A landscape with many peaks, sampled at points; each row gives a point and its height.
From any point a climber takes the steepest step (rise divided by distance) to one of its 3 nearest points. It stops when none of these is higher. Distance is the straight distance between rows; heights are no part of it.
j469 (h 338): [  9  -3  -7  -6  50   5 -39 -10 -21  -2   9  14 -26 -36   6   4  18  26
  -6 -17  -4]
j969 (h 244): [ -9   8 -13 -12   0  -8  -1  29 -21   9  14  23  37  -3 -20  -6   7   5
 -10  10   6]
j509 (h 312): [ 11 -33  20   6  22   5  -3 -32  13 -11 -19  18 -43  11  17 -12   2  -5
   0  -4   7]
j544 (h 202): [ -2 -38  21 -13 -26  -6 -10 -41  11   0   0  -2 -30  -6  29   3   5  -9
  -8 -11  -9]
j65 (h 224): [-28   8  -3 -18   2  -4  -8   1  -1   8  -4 -10 -18 -13 -22 -29  23  11
  20  21 -24]
j451 (h 182): [  6  10 -25   2   7   1  11  22   1  -2 -10  26  35   7 -19   5  -3   9
  -9  18  12]
j892 (h 488): [  1  29  19  11 -16   3  22  28 -32  30   1   6  39   2  -1  -5  -6 -13
 -14 -17 -11]
j305 (h 507): [-14 -16  12 -10  33 -14 -15 -34 -16  -7  -5   7 -39 -21  -7 -27  15  33
 -15   1  -2]
j236 (h 308): [  2  18 -16  16  12  -1   8  -4   9 -15 -20 -13 -15 -17  18  -2  13  18
  16   2 -25]
j297 (h 113): [ 30 -18   3  -5   7  -8 -20  -1 -15  14  37  26  24 -11  19   2  -2 -14
 -10 -13  15]
j171 (h 131): [-16  13   6  -3 -42  -4  -2   7 -11  16  13 -13  23  -5  -3   5  -2 -13
 -10  -7  -7]
j43 (h 399): [ 12   3  -9   0  32   7 -28  12 -39   3  32  23   9 -15  -3   5   8  25
 -18  -9   6]
j61 (h 195): [ -8  14   8   6  19  -6 -13   3 -42  17   5 -11 -19 -33  15 -13  11  16
  -3  -9 -25]
j248 (h 421): [  6  32 -19 -14 -14   8   5  33  10  12   2 -11   9  -8 -18 -26  -9 -10
  16  18 -29]
j199 (h 120): [-13  17 -17  -4  21  -2 -13  12 -10  -4   8  -1   4 -19 -16  -6  16  12
   6   8  -9]
j512 (h 126): [-30  -4  -1 -19  19  -9 -16  17 -14 -14  28  10   1  11 -39  -9  19  12
  -3  14  15]
j524 (h 43): [ -1   2   7   3 -19  -5  -4 -10  -7   3   4 -24   0 -22  37  14  -4 -12
   1 -15 -14]
j557 (h 52): [ -3 -22   8 -13 -37  -9   9  -6  -7  17  10   8  34  21 -15  29 -25 -17
 -10  -2  33]
j898 (h 464): [-15 -43  19  -7 -13   5 -19 -18   5  -8   2 -10 -37  42 -10  13  -4 -19
  -3   1  18]
j517 (h 415): [  3 -35   7  -3  -4   6   6  -5  20 -20   0  -3 -12  46  -8  24 -17 -17
  -2  -3  28]
j960 (h 208): [ 39 -14   3   9   2  17   9 -10  15 -18  15  -1   9   6  25  24 -17  -3
   0  -5  20]
j845 (h 319): [  0 -21   8  -6  30  -3 -15 -34  10 -11  -9   6 -37  -8  14  -8  10  13
  -1   6 -13]
j629 (h 199): [ 13  11 -11  13   2   8  19  20   2   2  -5  11  35   5  -6   5  -1   0
 -10   6  18]
j413 (h 287): [-19 -12  -8 -12   6  -7  -4  10  -3 -11  13   6   7  33 -24  14  -2   0
  -3  19  24]
j302 (h 504): [-28 -12  -1 -12  -5 -11  -2   2   7  -2   6 -15 -13  19 -31  -4   0  -7
  10  14  -4]
j855 (h 345): [ 18  22  -2   1  30   4 -10  32 -37   6  18  31  20 -27   8  10   7  16
 -18 -12  -1]
j468 (h 237): [ -4  39   1  15   4   3  -3  22 -32   9   3   2  10 -13  -8  -9   4   2
   5  -5 -26]
j876 (h 465): [-20 -13   0  -1 -22  -7   4 -24   9 -10   1 -15 -25   0   9   2  -3  -8
  15   0 -15]
j141 (h 162): [ -7  -4  -3  -8 -15 -15  -2  10 -15   8  16   3  33  -1   0  10  -2  -4
  -2   6  15]
j669 (h 375): [-14 -26   3 -14 -17  -5  -3  -9   3  -4  14  -2 -10  39 -19  23  -7 -17
   5  -1  21]
j327 (h 247): [ 14 -29   9   1  -5   1  -9 -32  13  -6   3   4 -34   4  24   0   5 -10
   0  -3  -4]
j722 (h 161): [  8  -2  -8   7 -18   2  18   0  21 -18  -3 -22   2   8   8  16 -14 -14
  18   5   4]
j261 (h 344): [ 20  13  15  10 -14   2   5   2 -22   9  16   0  26 -19  43  13  -3 -10
 -23 -16   4]
j117 (h 159): [-22   8 -20  -3  14   2  -9  17  11  -5   2  -1   3   2 -42 -20   3  10
   7  21  -2]
j486 (h 160): [-19  18  -3   1  38   5  -9  -2  17 -32 -26  10 -29  12 -36 -14  19  21
  -3   6  -4]
j37 (h 343): [ -4  31  -2 -10 -33   4  18  26  -9  35  -5   9  36   4 -18 -23 -11 -19
  -4  -1  -8]
j523 (h 570): [ -1 -37  13   0  -1   3   0 -24  17 -18  -8  -1 -42  34   5  14  -3 -16
   5  -4  15]
j476 (h 665): [-26  -3   0 -14 -32 -14 -10 -14   1  14  12 -25 -11  -2   5   6   1  -8
  13   4 -12]
j617 (h 644): [-19 -16   4 -10  18 -16 -18 -14  -2 -12   8   7 -23   2 -14 -11  19  13
  -5   6  12]
j950 (h 114): [ 23  -9   3   7 -14   2   2 -16  13 -16   5 -18 -11 -11  41  22  -6  -8
  12 -12  -3]
j133 (h 381): [ 10 -11  19  13  52  -2 -10 -30  16 -24 -29  15 -46  -1  12 -19   8  20
 -11  -1   3]
j964 (h 140): [-13 -14  -6  -8 -29  -2   9  -8  27 -15 -19 -27 -27  28 -18  10 -12 -17
  22   4  -2]
j194 (h 97): [  7  -7  -2  -7 -12  -5  13  11 -10  12   1  15  33  13   0  30 -12  -3
  -3   5  33]
j540 (h 555): [  1  41  -6 -11  -7  14  -1  36 -18  28   7  15  21  -2 -37 -30   0  -6
   0   4 -24]
j363 (h 163): [  8 -15   1   2  23   7  -9   1  20 -18   9  14  -8  15  -5   6   4   1
  -1   8  13]
j675 (h 177): [ 24 -20   3   8  15  11 -10 -14  19 -19  10   4 -12   0  24  14   1   2
   1  -9  10]
j374 (h 242): [-20  26  -9   5 -13  -2   1   9 -18  20   4 -17  11 -12  -1 -12   8 -10
  10  -1 -19]
j62 (h 295): [ 22 -26   8  10  -6  14   9  -6  22 -29   0  -5  -5  24  13  35 -19  -9
   3  -3  23]
j394 (h 186): [  2  18  27   3 -46   7  13   5 -17  24   2  -5  39   0  25  12  -6 -18
 -26 -21  -3]
j611 (h 188): [ -9  11 -25   7   9   7  -4  15  14 -11  -8  -6  -4   5 -29 -24   3  -1
  15  21 -10]
j96 (h 307): [ 28  15  -2  16 -15   9  21   8   5   0  -3 -13  24  -4  25   7 -12  -6
   1  -3   9]
j968 (h 203): [-10   7  16  -6 -32  -1  16  19 -11  30 -13   8  49   4   0  10  -6 -17
 -15  -9   5]
j21 (h 171): [-24   1 -19 -12   9  -4 -13  16  -3   6  11   0  -5  -3 -32 -19  14   4
   8  16  -5]
j338 (h 279): [ -7   3 -15   5   2   2   9   7  22 -16  -1  -3   8  21 -26   0 -10  -4
  10  17  15]
j277 (h 347): [ -3 -25   7   2   3 -16  -9 -20   3   0   0  -3 -31 -16  36  -4  -1  14
   1  -2 -16]
j970 (h 473): [-10   0  -5  10  10 -13   2 -24  -4   2 -17  -4 -30 -36  26 -14  10  19
   6  11 -24]
j41 (h 411): [  4 -28  15   6   2  13   6  -5  16 -29 -33 -17 -28  59  -4  16 -10  -8
   9  -1  23]
j758 (h 376): [ -8  30  -3   4  -5   5   5  36 -24  10   7  13  29  -5 -19 -18  10  -5
   1  -6 -13]
j942 (h 331): [ 25  20   2  13   4   4  28  17   1   9  -2  17  42  -4  16  14  -2  -1
 -14  -3  14]
j784 (h 225): [-17  16 -23   2  18   0  -1  10  11   0 -18  -1 -27  -8 -25 -34  10  20
  12  16 -21]
j94 (h 189): [ 19   6  -5   5  19  -7 -10   4 -14  -5  20   1   7 -22  33   4  -1  -2
  -6  -5  -5]
j178 (h 248): [  0  39 -19  12  14  10   3  38 -10   0   1  12  24 -17  -8 -10   6  14
 -12   1  -9]
j463 (h 20): [  3  17  -5  -6 -22  -6  32  13  13  21 -18   1  39  18 -16   7 -19  -6
   7   9  16]
j267 (h 191): [-13  -6 -13   6  -1   7   6  -5  29 -17 -23 -20 -18  16 -17  -6  -5 -11
  21  14  -1]
j697 (h 444): [-17   4  -7  -4 -17  -7   0   0  10   2   3 -17   2   6 -13  -4  -6  -6
  12   8  -5]
j153 (h 281): [-17  14  -7  -3  15 -10  -7  -3 -11   2  -5  -3 -21 -26  -8 -26  21  19
  10   1 -35]
j844 (h 417): [  3 -23   8  -9  21 -16 -16 -25 -15   8   8  11 -36 -26   7 -21   8  22
  -1  -7  -7]
j196 (h 267): [  8 -16   2  -2 -23  -2  19   3  18  -8 -11 -12  16  37 -13  27 -24  -9
   8  -2  29]
j945 (h 489): [ -5  -8  -2 -14  16  -4 -25   6 -13  -5  23  20  -7 -10  -3   6   8  11
 -10   0  12]
j605 (h 115): [ 46 -41  24  12   7  23  -2 -28  34 -13 -11   0 -31  13  34  10  -6  -8
  11 -20  11]
j391 (h 358): [-17   4  -3   5  32 -14   0 -13   7  -7 -15  -7 -29 -16   7 -20  16  26
   1   1 -16]
j168 (h 572): [ 27   8  10  10 -11  10  21   2  -3   5   8   0  37 -11  31  15  -8  -5
 -15  -7  17]
j920 (h 204): [-16  -4 -10  -1  25   3  -5   2  18 -22   2   3  -7  17 -15   2   2   7
   3  14   1]
j692 (h 306): [ -6   1 -10  12 -19   0  17 -16  23 -14 -15 -20 -13 -10  18  -8   0  -4
  17   7 -22]
j215 (h 482): [ -2 -30  12 -10  11 -11 -26 -23  -7   1  20   6 -21  -7  17  -6  14  14
   1 -11   2]
j773 (h 80): [ 23  10   3   8 -24   7  48  -3  17  15 -22  -7  46   5  15  20 -22  -6
   4  -7  20]
j918 (h 37): [ 21  27  14 -11 -40  10  36  -5  18  50 -44  -6  53  18 -11   4 -23 -14
   1  -9   9]
j731 (h 121): [ -4  20  11   7   0  -2  -5  19 -45  21  19  -1  11 -27  12   4   5 -13
   0 -19 -15]
j570 (h 599): [ 21  47 -10   5  -9  22  11  37   3  13 -11  12  24   0 -19 -22  -2 -10
  -7   8 -16]
j122 (h 176): [ 17  46  -6  30  15   9  10  28 -22   0  -3   3   7 -32  18  -4   9   5
 -12 -17 -24]
j599 (h 309): [-18  -2 -10   1   0  -8  -4 -11   3  -4   3 -18 -15  -8   6 -10   8   4
   5  16 -18]
j154 (h 305): [ 34  -8  -7   8  50   9 -24 -11   4 -15  -2   8 -17 -23   8   8   7  26
 -16  -9   3]
j142 (h 436): [  6  -7  12   3  48   4 -21 -27  -1  -5 -19  19 -42 -27  -5 -27  12  38
 -21  -8  -4]
j793 (h 158): [ -8 -30  12 -15 -20 -10 -14 -22   0   2  23  -3 -17   6  16  14  -8 -18
   8  -9   8]
j795 (h 100): [ -3  17   7 -11 -56   5  25   0   6  33 -26 -15  47  18 -15   9 -23 -18
  -4  -7   7]
j205 (h 273): [ -4  -7  -3   6 -30  -6   8  -7  19  -2   3 -22   5  11  -1  15 -14 -20
   8  -3   9]

Call two points neighbours if one is among the 3 nearest of the other. Go from one point of each pair to the other, from neighbour to neighbour, staying as high as possible. Name the lowest point that can't be avoided.
j970 / j570 => j178
j302 / j476 => j697
j302 / j168 => j94
j570 / j892 => j758
j305 / j970 => j277

Where does a climber stop that starts at each point below?
j117 => j970
j731 => j570
j141 => j570
